A landscape with many valleys, sampled at points; each row gives a point and its height.
A ball rolls from a point to whichever of its 5 nearest points has the largest drop for the distance, and stops where none of them is lower. Distance is the straight distance between rows; heights are no part of it.
q550 height 5.17: [114 125 114 121 139 153 133 108 133 123 111 149 109 127 124 138 125 109
 131 143 104 107 122 113 140 132 121 135 129 120 136 128 140 103 152 121
 155 134 107 119 118 126 109  90 152 121 147 130 115 133 139 132 116 141
 124 119 126 137 140 122 128 120 129 130 121 153 112 139 139 110]
q680 height 3.78: [109 187 108 134 173 200 105 102 197 116  44 160 122 174  88 164 195 116
 146 154  61 101  59  97 109 155 228 178 190  76 159 108 120  93 161 128
 200 105  88  84 137  92 142 109 181 131 162  93 127 119 193 216 143 155
  60 170 161 157 188 148  84  59 124 122 102 183  99 134 124 114]
q33 height 7.88: [169 128 156 121  76  91 103 180  81 153 202  90 136  81 161 108  90 171
  97  95 175 158 165 149 127 127  65 121  96 166  93 134 136 192  82 108
  95 132 160 135 127 142 162 166  81 118 113 152 164 143  88  95 133 119
 189  72  83  92  77 132 152 171 149 129 158  57 134 123 137 130]
q918 height 5.61: [153 132 146 101 152  85  84 121 137 121 188  98 136  94 113 125 141 154
 115  78 142 138 140 179  94 106  71 107  87 135 104 102 171 131 142  77
 107 175 113 119 111 157 125 130 130 151 105 123 143 172  89 113 134  74
 179 104  91 130 105 112 149 178 125  88 113  85  76 110 126 136]
q911 height 4.31: [117 113 135 127 108 163 153 111 140 134 110 137 103 126 132 128 122  95
 139 138 104 130 133 104 147 140 128 144 127 121 128 153 118 111 149 140
 142 118 122 144 138 133 115 105 145 106 129 137 113 111 151 125 121 141
 113 108 142 125 143 139 137 121 139 147 136 158 133 132 124 110]
q233 height 4.89: [106 111 127 157  89 168 170 135 146 148  89 154 109 149 128 137 122  94
 121 172 106 129 118 112 157 149 154 152 163 108 143 138  76 121 108 180
 135  70 148 144 146 139 108  99 119  96 128 124 100  97 159 137 108 168
 106 147 160 112 130 130 131 104 132 164 144 164 177 134 112 122]
q937 height 2.66: [159  97 159 110  78 106 120 164 103 136 172 111 131  97 149  93  99 140
 120 115 176 142 163 130 137 119  79 111 100 162 107 138 123 169  78 135
 123 128 137 149 137 128 167 154 104 119 128 131 146 133 104 105 128 112
 159 117  92  89 110 134 127 164 148 139 161  81 135 128 114 133]
q782 height 3.84: [114 106 136 136 110 155 141 121 146 150 124 143 108 120 142 122 121  97
 132 141 127 124 145  99 144 131 114 131 128 130 124 157 118 119 137 159
 145 117 124 147 139 126 117  98 135 101 129 142 111 111 147 111 115 133
 124 125 133 112 135 133 139 137 137 150 135 151 141 129 123 123]
q535 height 2.55: [144  98 138 107 102 121 126 135 125 145 157 135 122 106 138  90  99 125
 128 110 149 149 153 117 144 116  96 115 110 156  99 134 136 152  98 142
 130 142 126 156 125 121 154 132 118 121 112 136 146 123 114  97 122 117
 153 104 105 112 117 137 132 161 135 139 143 114 126 124 106 120]
q107 height 5.90: [114 122 107 127 149 159 135 105 131 114 132 149 109 136 120 144 132 119
 124 146  97 105 124 107 139 131 115 123 116 140 138 127 151 115 164 113
 151 144 105 115 128 131 106 110 155 129 142 136 116 138 141 142 119 147
 125 114 120 142 143 129 145 133 133 123 110 144 103 141 121 114]
q570 height 6.17: [100 128 120 151  80 186 185 125 177 140  79 151 125 153 126 143 137  92
 136 184  96 126 109 118 156 150 165 171 181 104 154 133  75 126 111 176
 135  62 160 131 152 141 116 125 137 108 138 121  96  99 163 148 101 163
  97 146 164 112 133 130 116  85 116 169 144 186 174 153 122 124]
q740 height 2.56: [ 85 187 109 158 191 106 114  41 166 124  88 152 101 172  85 148 171 151
 165 126  50 120  74 121  52 113 202 162 153  90 160 101 180  98 196  87
 160 166 115  60 158 109 114  85 172 115  95  75 155 166 154 178 151 145
  65 153 155 194 180 107  83  84  74  70  80 138  90 119 121 138]
q153 height 4.02: [130 127 121 116 183 105 107 100 124 109 163 129 136 134 114 146 132 135
 122 113 100 121 113 149 114 101 112 119  98 132 124  90 170  97 177  79
 138 173  96 107 116 142 108 113 136 153 106 146 135 165 115 127 118 116
 132 137 113 136 133 110 143 144 133  96  96 109  72 121 111 139]
q159 height 7.53: [155 138 162 123  73  81  89 180  85 154 214  81 126  93 169 109  92 182
 100  70 171 157 174 163 106 132  34 119  78 171  87 122 133 174  83  92
  84 139 161 138 122 169 154 164  79 121 105 138 162 153  98  90 146 106
 204  72  69  89  68 129 162 175 153 113 154  40 131  95 138 135]
q431 height 3.33: [ 74 198  99 132 195  59 106  19 153 125 126 136 104 151 101 117 179 169
 181  86  44 124 103 122  35 114 170 139 126 102 146 104 218 114 215  82
 141 201  91  35 148  80 114  94 223  97  93  91 144 185 111 146 126 109
 102 123 139 221 164  96 109 102  88  64  56 107  64 129 117 143]
q811 height 7.13: [159 119 156 111 107  85  86 157 104 150 200  95 127  88 142 107 123 154
 103  74 155 141 153 169 105 115  51 116  91 149  88 112 162 152  97  88
  99 145 156 127 116 148 148 141 112 132 107 130 157 161 107 106 147  83
 193  77  73 102 101 119 167 180 131 108 141  80 116 109 146 129]
q840 height 5.35: [100 189 107 142 180  70 107  43 147 121 134 141 117 152 100 144 166 150
 171  94  65 120 101 124  46 122 158 137 124 112 148 102 201  98 222  92
 138 181  93  60 145  87 103 101 184 110  98 105 160 178 128 144 136 129
  96 146 134 192 152 107 110 114 106  82  72 110  68 116 113 159]
q558 height 4.92: [144 127 144 104 163  94  87 129 133 126 176 111 139 110 113 134 137 140
 107  85 134 119 147 174 111  99  80 112  95 137 108 100 167 121 142  74
 124 175 123 118 106 149 121 132 132 161 107 136 132 157  88 122 134  84
 151 117  98 123 126 108 153 171 123  91 124 101  89 116 123 134]
q117 height 6.83: [122 169 104 129 156 217 121 111 197 129  30 160 109 177  92 143 177 106
 140 176  53 103  57 112 146 157 226 188 205  77 153 114 119  99 128 140
 186 109 112 100 143  97 130 119 192 134 173  97 123  98 210 214 137 140
  49 154 184 132 177 143 105  45 115 144 126 218 110 138 136 102]
q529 height 4.61: [142 124 130 116 156 130 104 109 135 127 159 132 120 122 123 124 119 127
 113 110 127 108 131 146 128 106 100 121 114 141 107 117 162 115 150  86
 136 179 123 129 108 142 122 125 136 154 109 148 127 154 109 122 120 112
 150 120 114 127 124 126 156 151 138  99 106 131 100 128 131 123]
q272 height 3.79: [106 159 113 129 165  97 110  84 128 111 158 139 138 156 102 148 161 137
 147 101  92 123  97 148  83 100 136 117 108 115 138  98 182  90 194  91
 137 184 101  89 134 124 108 104 141 139 107 141 131 170 116 145 125 111
 112 146 136 155 141 109 124 134 126  79  88 103  73 122 116 153]
q572 height 1.75: [ 97 173 107 149 187 171 119  77 193 106  64 167 120 178 103 175 190 120
 169 137  50  86  70 103  86 152 194 171 180  76 166 106 131  98 170 119
 186 125  91  70 146  99 139 112 172 129 150  88 157 144 190 194 141 153
  76 169 146 163 197 134  67  77 106  98 104 165  91 132 129 119]
q636 height 7.68: [152 131 163 107  86  63  75 178  81 141 217  45 121  76 174 111 103 192
 107  58 180 146 181 165 101 140  16 116  78 174  86 131 152 174  97  89
  62 138 167 134 121 175 144 155  70 124 108 136 169 150 104  96 144  92
 213  60  56  84  68 126 170 184 146 109 152  29 136  95 150 134]
q178 height 4.58: [121 139 102 118 179 139 118 105 126 106 152 146 132 138 114 136 139 135
 120 118 105 105 115 135 115 109 116 108 112 126 120  94 169 105 168  80
 132 150 106  89 109 132 103 110 146 157 120 149 118 157 127 131 121 121
 138 138 115 140 125 125 134 140 125 108  95 127  89 139 133 125]
q320 height 3.47: [126  99 139 125  88 133 147 149 115 137 125 135 132 134 138  98  98 109
 136 146 178 151 140 108 158 123 117 113 115 140 120 163  87 132 106 164
 119 117 130 158 143 121 133 125  99 129 121 145 131  86 122 106 120 118
 125 129 138 117 115 134 137 146 151 160 156 128 175 116 115 140]
q432 height 6.51: [163 122 143 114 114  97  90 136 124 143 179  98 132  96 134 114 127 146
 103  66 141 132 151 161 116  92  60 113  97 159  86 111 154 150  99  85
 109 162 149 132 102 150 139 132 126 145 105 136 152 164  98  98 136  87
 187  73  90 109 105 120 157 177 130  95 134  91 103 103 135 125]
q494 height 3.06: [167 111 143 112  82 119 129 178  99 124 149 101 164 109 133  81  88 127
 124 118 196 172 160 125 161 124 103 109 104 156 123 160  87 158  76 161
 107 115 146 170 131 117 166 156  84 121 141 144 132  93  99 101 131 108
 132 129 118 102 108 128 142 158 149 164 168  97 176 122 121 132]
q56 height 5.76: [105  90 129 146  99 169 192 158 137 138  66 157 138 152 144 124 105  97
 123 176 140 129 120 117 167 145 167 129 161 124 128 152  51 137  82 177
 119  50 151 156 141 140 117 131  99 113 133 125  92  78 138 135  98 175
 115 171 154 116 128 120 113 109 129 185 148 171 205 141 130 126]
q895 height 4.47: [136  89 138 120 105 117 144 169  95 136 112 123 152 127 145  99  96 113
 125 147 192 161 142 119 176 121 127 106 118 144 125 161  67 142  86 163
 100  97 155 175 128 130 141 148  77 131 140 139 127  79 115  96 118 127
 122 144 140 115 106 125 135 143 145 159 167 139 192 114 140 130]
q353 height 1.27: [129 103 139 125 100 132 144 145 130 138 142 145 125 112 141 100 107  98
 131 124 166 144 150 114 150 124 107 115 118 132 112 166 110 147 114 157
 133 124 123 158 146 122 133 129 112 110 124 134 125 104 121 104 111 114
 128 114 136 113 129 137 138 152 146 161 151 130 158 129 115 127]
q536 height 0.89: [136 138 132 108 176  78  91 103 137 111 179 101 143 118 110 147 154 145
 138  67 123 118 137 187  69  90  82 100  95 131 114  91 179 131 151  75
 114 185 103  99 130 133 100 144 130 148 105 121 154 173  79 114 120  80
 162 132  96 141 125 111 131 161 127  88  92  72  62 126 113 152]
q778 height 3.26: [128 155 111 119 177  80 102  93 126 110 162 125 141 142 113 144 158 139
 146 100 100 117 107 148  86 100 106 110 100 125 135  89 177  99 186  76
 132 182 102  97 114 128 109 117 144 151 104 146 135 172 104 137 123  98
 126 146 121 151 134 101 127 140 126  87  85  87  66 130 104 151]
q979 height 6.78: [120 177 109 136 137 222 129 107 197 132  45 146 117 166  99 159 159 100
 136 172  52 103  74 100 147 165 217 185 195  85 152 114 117 103 130 157
 179 101 122 100 136 113 129 118 179 125 164  98 104 100 196 200 126 151
  60 151 194 114 170 143 117  47 111 156 143 212 113 141 125 100]
q31 height 3.76: [141 137 136 103 180  91 101 110 138 110 183 117 142 127 112 137 154 139
 128  89 117 131 122 176  89  98  80 108 100 130 110  91 177 116 164  77
 119 186  95 106 113 134 116 126 123 146 109 139 139 169  94 124 126  87
 136 127 118 128 126 104 138 154 142  81  93  90  60 115 113 140]
q147 height 5.36: [ 87 187 102 120 184  66 105  29 144 132 161 131 117 157 107 118 178 150
 166  74  65 127 102 142  37 105 150 132 114 122 144 109 223 125 217  80
 128 200  89  63 135  84 101 106 195 105  83 108 150 198  95 140 121 121
 111 135 131 201 154 110 109 112 103  73  61 102  55 124  97 157]
q403 height 2.54: [161  79 141 128  85 113 139 197  57 134 113 110 165 105 149 100  81 136
 112 146 236 159 168 133 187 133 137 104 134 158 130 163  83 141  47 178
  71  90 170 203 112 126 137 170  85 159 148 147 104  82 114  89 130 141
 141 141 132 100  93 133 144 138 134 167 166 144 208 137 152 131]
q471 height 3.54: [166  80 142 120  99 113 151 200  80 132 115 111 150 113 149  92  81 126
 112 145 216 157 156 132 184 136 127 104 122 160 120 160  70 138  68 164
  89  99 163 175 121 137 144 153  69 151 147 147 110  83 100 104 132 133
 136 145 142 104  99 129 145 136 138 168 176 133 199 119 144 128]
q189 height 6.35: [110 149 113 148 109 194 154 115 178 142  64 136 100 143 124 150 147 105
 126 180  82 101 106 110 156 166 162 170 166  92 144 128 111 112 132 160
 160  94 136 118 142 138 122 103 161 112 153 108 112 100 188 161 124 148
  79 125 174 118 155 144 116  72 106 146 145 201 152 143 124  98]
q125 height 3.96: [ 97 166 112 130 175  73 106  64 131 113 156 121 137 154 110 140 163 145
 155  91  80 113  96 148  67 106 134 113 112 117 141  95 189 112 206  93
 130 183  94  84 130 116 103 104 157 127 103 124 149 172 118 132 129  99
 110 138 123 176 141 104 113 128 117  76  79  97  56 123  92 158]
q874 height 5.41: [108 127 122 148 107 175 155 124 161 146  85 134 110 140 135 134 134  90
 120 169 102 123 117 102 143 158 142 157 156 109 144 146 101 111 133 172
 146  94 137 142 142 134 105 102 139  96 134 114 102  98 160 133 117 149
 103 120 155 113 131 130 128 105 122 163 140 170 157 143 118 114]
q648 height 4.51: [107  93 121 137  93 151 180 161 116 149  77 144 132 143 147 115 107 110
 130 172 158 145 129 116 156 131 155 131 147 121 123 165  61 138  86 176
 112  69 145 160 140 145 122 145  97 125 136 131 106  91 121 120 107 149
 116 149 147 110 119 121 131 123 140 170 144 153 201 123 124 126]
q437 height 5.09: [116 146 103 132 181 121 119  89 126 111 140 136 134 158 108 156 148 135
 134 137  90 111  94 119  99 102 139 124 110 114 138  94 179  96 198  89
 148 153 100  96 120 130 104 100 148 145 107 147 122 171 130 158 129 131
 110 148 129 149 135 119 123 129 126  87  75 114  81 128 125 139]
q925 height 0.66: [132 122 134 116 108 145 144 121 136 140 130 143 130 118 145 109 116 103
 129 133 147 133 140 109 157 120 115 119 118 139 115 153 121 127 138 146
 135 118 124 158 136 122 130 120 130 117 117 138 125 115 128 114 124 133
 128 107 126 118 130 138 133 144 152 146 142 147 135 121 107 125]
q876 height 3.41: [144 100 142 111 124 132 118 132 128 142 167 133 119 107 132 112 110 126
 113  99 152 127 147 127 130 103  85 111 105 156  96 127 154 144 115 114
 119 152 122 136 119 132 141 122 135 138  98 141 142 141 118 109 119 119
 167  94  99 109 117 140 151 158 142 126 141 125 118 131 113 117]
q169 height 3.71: [105 147 116 138 151 183 144 110 173 108  91 150 109 143 114 161 155 107
 125 164  72  94 112  91 136 152 150 155 157  93 151 118 129 104 164 132
 172 112 108 109 128 126 115 101 167 126 160 112 110 119 171 168 138 155
 109 133 146 148 151 129 121  84 118 127 115 168 104 156 146 112]
q568 height 4.07: [120 172 100 138 147 182 140 107 182 118  73 130 106 144 112 162 171  96
 130 168  67  96 100 100 130 157 170 155 163  86 164 125 115  88 161 130
 182 114 108 102 122 127 133 106 177 126 164  97 108 124 180 179 144 144
  80 129 155 135 155 141 116  73 117 138 119 177 120 139 146 107]
q476 height 4.27: [112 157  97 140 177 141 124  82 138  98  98 157 122 156 106 178 156 137
 135 155  71 101  96 100  97 134 166 142 148 101 157  93 150 103 186  96
 152 136 100  80 132 121 122 116 154 132 129 122 133 149 166 176 141 152
  98 145 134 159 153 130 102  88 113 102  97 131  98 134 150 130]
q715 height 4.48: [107 137 119 144 131 176 154 109 155 130  92 131  99 125 135 149 148 104
 123 165  74 111 122 109 142 158 143 143 146 107 134 133 125 106 147 141
 153 112 118 131 126 129 111 102 155 110 143 121 100 122 157 136 125 139
 109 114 139 132 145 138 120 102 129 137 128 181 123 143 133 104]
q430 height 1.72: [146  99 160 114  83 116 130 158 117 136 161 120 131 107 147  85  93 118
 129 114 170 151 158 119 151 117  97 106 105 144 106 141 115 160  92 147
 122 124 138 156 140 126 152 137 104 117 129 138 132 103 105  87 128 103
 140 112 122 122 115 144 134 156 151 159 165 103 147 129 117 133]
q297 height 2.28: [106 158  99 144 188 163 116  77 184 103  65 165 111 162  92 169 186 122
 142 146  52  78  73 100  96 149 204 161 168  83 159 104 130 106 167 114
 183 119  93  63 140  92 133 117 167 142 152  94 140 136 186 187 147 153
  76 174 150 164 185 133  72  81 109  98  94 159  93 135 139 117]
q598 height 1.77: [158  78 130 127  96 129 164 204  66 121  81 127 152 106 165  98  76 118
 135 142 218 142 179 134 201 153 148 122 160 164 123 169  62 143  53 196
  71  58 162 219 110 126 127 168  77 146 157 145  95  72 111  82 139 173
 146 158 147 109 104 146 129 122 115 172 164 169 208 130 152 130]
q155 height 4.04: [ 90 176 101 157 181 101 116  56 142 110 107 145 128 159 103 167 163 150
 152 132  62 115  65 116  64 108 162 150 133  96 152  96 177  90 212  96
 154 155 110  74 129 109 116  92 151 114  98 110 148 166 145 159 148 149
  89 157 150 182 158 117  96 101 103  77  80 123  80 115 127 138]
q996 height 4.06: [111 109 135 147  91 159 176 139 138 147  92 145 122 145 143 130 120 102
 134 166 139 147 122 115 147 128 141 142 138 123 129 148  81 119 117 165
 132  87 146 144 157 132 108 121 109 106 129 127 100  89 146 118 114 137
  99 128 151 117 126 127 123 126 134 169 145 156 179 130 118 119]
q428 height 4.20: [114 140  99 147 150 167 140  97 146 109 103 142  98 126 122 154 146 129
 125 161  76 104 118 107 134 157 141 156 149 113 146 124 131  99 164 135
 163 127 108 110 118 135 110 105 165 117 148 103 111 133 168 149 130 145
 121 117 130 150 150 145 128 106 121 132 116 154 108 144 145  99]
q485 height 2.99: [105 161  96 143 181 160 125  92 162 100  99 163 114 149 110 166 158 119
 138 154  62  86  95  92 103 156 165 151 160  86 167 107 139  99 171 108
 173 124  96  85 127 112 135 109 157 120 145 100 131 147 177 172 148 143
  92 158 148 157 163 135  89  83 113 115  99 139 107 141 146 114]
q892 height 8.74: [170 121 170 128  69  92 112 195  74 136 212  67 132  85 151 111  89 179
  90  93 177 165 173 149 128 129  54 101  98 169 100 147 110 198  63 114
  87 133 160 135 133 146 163 174  83 125 120 145 153 132  88  97 146 106
 198  96  75  77  82 130 149 159 141 147 169  53 145 128 142 136]
q439 height 5.80: [131 119 124 127 159 139 124 106 127 121 138 155 110 117 126 138 132 130
 112 127 118 109 123 127 137 119 115 123 108 137 136 108 158 113 152 100
 140 157 106 120 110 134 115 106 148 140 117 141 120 154 119 131 109 130
 142 115 120 136 138 132 137 132 131 113 106 138  99 140 122 117]
q7 height 5.32: [138 108 132 125 123 145 121 111 132 129 159 155 115 122 129 104 116 106
 119 115 135 111 137 123 149 114  97 110 104 147 100 127 151 137 128 110
 128 153 118 136 116 129 126 115 136 134 115 144 121 144 123 121 119 133
 153 110 110 123 123 136 145 154 131 130 126 133 113 129 110 118]
q907 height 2.52: [136  81 130 134 100 137 164 187  87 144  94 133 147 130 145 100  81 115
 118 158 202 148 149 129 184 128 150 100 134 141 128 170  56 141  66 168
  76  80 153 175 121 140 129 158  77 148 147 144  98  73 111  98 118 150
 150 154 152  93 105 129 131 136 141 179 149 137 212 121 152 135]
q358 height 4.59: [160 107 161 116  84 101 120 173  86 130 165  89 157  95 147  95  88 139
 106 129 201 161 171 133 151 127  88 111  99 153 122 148 100 178  59 165
 104 127 150 160 134 120 166 168  86 121 132 141 144 104  92  92 119 105
 156 104 103 108  90 136 131 166 141 148 164  81 158 136 127 138]
q239 height 6.70: [171 100 161 123  73  90 121 186  66 116 163  79 167 107 148  93  90 156
  99 115 216 162 179 143 162 125 103  85 115 160 136 158  89 176  59 163
  87 105 162 173 119 133 146 185  74 130 151 153 127  81  82  85 146 106
 155 115 124  89  81 137 151 152 142 166 172  85 173 147 133 132]
q794 height 0.90: [ 76 196 101 152 193  88  99  24 162 122  86 144  97 165  86 139 186 156
 184 106  53 119  83 124  33 120 184 147 147  91 153  98 202 104 210  93
 153 173  93  54 138  76 112  93 203  97  89  84 141 183 135 153 134 119
  88 139 154 209 190 105  97  94  83  71  77 132  83 109 125 134]
q841 height 5.26: [160 110 162 114  71  91 116 170  96 141 197 103 139  95 146 100  93 147
 105 106 189 164 170 137 140 127  74 103 101 169 100 136 110 189  74 139
 107 136 161 153 130 138 168 172  84 122 126 139 154 136 100  94 131 101
 171 103  85 102  86 140 132 158 135 143 158  62 140 127 125 127]
q506 height 2.00: [164  75 148 128  82 113 151 201  55 131 101 117 159  95 173 101  69 136
 116 131 222 153 179 150 203 148 148 117 152 161 114 172  77 142  37 188
  64  76 160 224  89 128 138 187  70 162 160 149 103  87 105  79 133 172
 155 143 145  97  83 156 145 133 124 162 173 161 201 128 158 128]
q614 height 6.19: [106 124 114 149  95 174 174 130 157 153  87 142 119 155 130 140 130  93
 130 179 105 124 113 118 148 146 158 150 162 107 141 155  93 109 129 179
 153  87 143 137 150 147 114 119 124 105 150 125  89  97 162 153 110 156
  91 130 159 117 144 131 112 101 127 161 145 179 163 140 120 120]
q512 height 5.40: [150 132 140  95 152 105  89 136 133 131 179 119 126  98 115 126 141 127
 117  86 137 128 138 169 119  89  93 115 101 145 102 103 168 123 119  84
 112 173 139 129 100 148 126 131 140 155  99 136 145 158 103 113 128  87
 157 110 101 121 122 114 154 178 127  99 119 109  90 115 133 124]
q168 height 4.67: [121 171 106 130 155 201 131 109 175 117  53 138 128 156 103 168 176 104
 145 165  59 105  70 104 134 166 211 173 180  74 163 121 125  99 147 135
 198 101 111  95 128 106 135 110 171 121 179 104 117 115 189 195 144 131
  71 143 173 142 170 131 110  67 114 136 119 194 109 134 144 102]
q151 height 6.30: [162 130 144 111 138  91  92 138 131 133 187  98 126  89 122 130 144 149
 108  82 138 133 155 172 118 105  68 111  88 152  95 102 156 137 111  73
 108 161 141 123 112 159 131 136 128 148 114 130 160 167 102 112 137  71
 176  87  87 122 109 130 158 186 120  83 119  80  78 115 136 128]
q958 height 3.39: [110 102 134 124 103 139 167 152 129 150 115 136 133 126 146 106 108 103
 129 154 148 147 127 107 149 118 129 130 130 133 121 162  76 135 105 168
 120 100 143 151 139 132 126 128 107 104 125 143 116  84 126 116 113 133
 108 126 145 114 126 128 129 136 157 165 158 137 176 122 109 125]
q407 height 0.69: [105 159 118 115 179  74  99  79 132 117 165 123 153 132  99 148 172 150
 151  83  89 125 112 162  57 104 119 112  98 113 137  93 188 121 203  88
 120 190  99  89 132 117  97 122 154 136 111 131 144 178  99 126 124 108
 117 153 118 161 139 113 114 133 121  80  79  70  55 121  96 161]
q563 height 4.71: [161  89 141 131  83 101 128 198  83 138 144  98 159 119 137  93  83 130
 111 126 209 153 157 130 170 128 114  98 100 152 132 162  79 160  74 169
  94 118 159 176 129 121 163 164  81 133 147 149 130  83  93  93 128 115
 130 132 136  98 101 129 153 155 143 165 171 111 180 133 131 137]
q200 height 7.23: [156 132 162 110 119  70  76 160 107 137 192  76 112  76 155 114 123 171
 110  66 165 135 172 177 100 124  44 107  91 156  86 113 166 159 103  75
  97 152 143 130 113 172 138 140 109 127 107 127 170 174  97 107 143  72
 206  58  65 116  90 112 161 190 133  87 132  55 105 100 144 137]
q242 height 4.37: [112 141 104 131 170 166 130  88 140 109 114 150 116 141 114 169 138 125
 128 148  76  98  99 101 122 143 133 134 138 118 151 107 145 104 170 102
 160 142 106 104 115 137 117 116 161 132 136 113 124 152 158 153 123 150
 118 140 119 152 148 133 116 101 123 107 104 140 106 144 143 117]
q689 height 4.55: [ 99 169 102 133 183  85 113  78 133 108 149 137 142 156 114 148 159 145
 151 110  81 126  86 139  74 108 151 122 117 111 139  92 185  87 210  91
 141 182  99  81 126 110 104  99 146 123 105 135 146 168 118 143 130 129
 101 152 146 167 138 110 111 102 126  76  72 104  68 127 108 153]
q113 height 3.64: [113 149 103 134 174 163 137  90 144  94 100 149 118 147 105 176 151 127
 139 156  73  86  91 100 108 154 158 135 143  93 160 110 135 100 173 108
 166 131 106  94 117 122 115 114 163 124 139 112 121 142 162 163 129 153
 109 140 128 166 149 131  97  91 113 104  96 151  96 144 149 128]
q101 height 2.13: [157  65 139 125  77 129 164 224  59 118  85 108 153  80 177 108  76 116
 128 144 231 145 189 138 210 166 156 122 165 159 106 168  70 130  41 214
  71  59 171 235  93 120 124 174  60 161 165 159 106  70 112  71 146 195
 162 144 140  94  95 168 130 117 121 176 174 168 206 136 144 133]
q815 height 3.58: [153 105 150 113  97 114 108 152 118 146 183 120 135  91 133 102  99 136
 107 102 164 140 159 135 136 107  80 114  97 160  88 124 151 166  85 114
 111 141 148 139 129 128 168 150 123 126 114 134 148 139 107  94 125 108
 175  94  89  94 106 137 129 157 138 123 153  96 122 108 131 127]
q761 height 1.31: [140  82 134 122  95 142 166 213  75 137  82 135 134 114 166 101  80 116
 126 146 210 138 161 130 203 140 156 118 156 146 128 161  56 140  56 191
  76  59 159 199 110 127 127 159  83 147 164 140  98  72 108 101 129 184
 151 166 144 105 107 138 132 126 133 179 155 173 211 121 148 126]
q940 height 7.57: [160 111 163 117  70  88 115 190  67 118 201  68 154  88 153 105  82 172
  94 106 199 161 176 145 136 133  81  93  94 162 121 150  97 200  53 145
  96 114 165 159 130 134 162 185  74 130 145 141 139 107  86  93 136 101
 182 102  85  92  77 132 148 156 145 167 172  55 160 142 138 143]
q777 height 5.25: [ 99 102 136 154  79 173 181 145 156 150  85 150 123 162 130 129 121  91
 131 192 127 133 114 122 156 138 171 157 167 107 134 146  68 134  92 186
 132  63 139 148 154 147 122 128 112 112 133 125 100  87 146 135 103 158
 105 154 159 118 132 128 107 106 142 168 137 184 185 150 118 122]
q654 height 4.01: [125  86 125 125 109 143 172 181 104 143 102 142 135 140 143 116  93 107
 116 157 174 139 137 123 170 131 153 115 141 136 135 170  50 142  83 170
  92  87 151 171 143 132 132 141  88 135 131 137  99  78 121 115 121 138
 132 153 138 109 119 123 124 128 149 166 157 148 200 117 132 129]
q682 height 5.30: [174  91 155 126  80  99 139 191  72 131 120  82 164 111 149 107  86 147
 108 130 225 162 180 139 173 122 114 100 122 169 131 158  74 158  54 153
  76  97 167 185 110 126 158 175  68 143 150 151 113  84  96  86 135 115
 148 139 132  86  91 129 157 140 135 157 174 117 190 128 150 128]
q133 height 4.49: [109 109 132 140  90 168 159 131 142 140  97 144 110 137 136 126 120  92
 132 154 115 113 126 104 147 137 131 150 136 113 131 152  99 124 129 163
 148  86 121 151 152 145 109 105 130 110 120 125 104  99 151 133 117 137
 104 114 141 117 138 142 132 118 130 163 147 160 156 137 115 123]
q670 height 3.51: [100 157  91 155 182 131 119  63 165 104  96 165 117 170  95 174 171 136
 150 141  55 110  78  96  78 129 188 151 163  86 156  99 156 102 172 101
 165 140 110  66 139 107 136  98 152 126 121  89 155 157 164 183 151 159
  79 152 137 167 166 132  82  93  97  90  89 143  96 120 131 135]

Call two points neighbours if one is among the 5 nearest of the other. Go from one point of each pair to the other, from neighbour to neighbour, staying as low as possible. Name the highest point that can't be avoided.
q761 / q572 | q715
q794 / q407 | q125
q925 / q761 | q654

Where does a ball stop that starts at each point below?
q428 | q572
q151 | q407
q715 | q572
q242 | q572
q777 | q925
q979 | q572
q682 | q761
q178 | q407
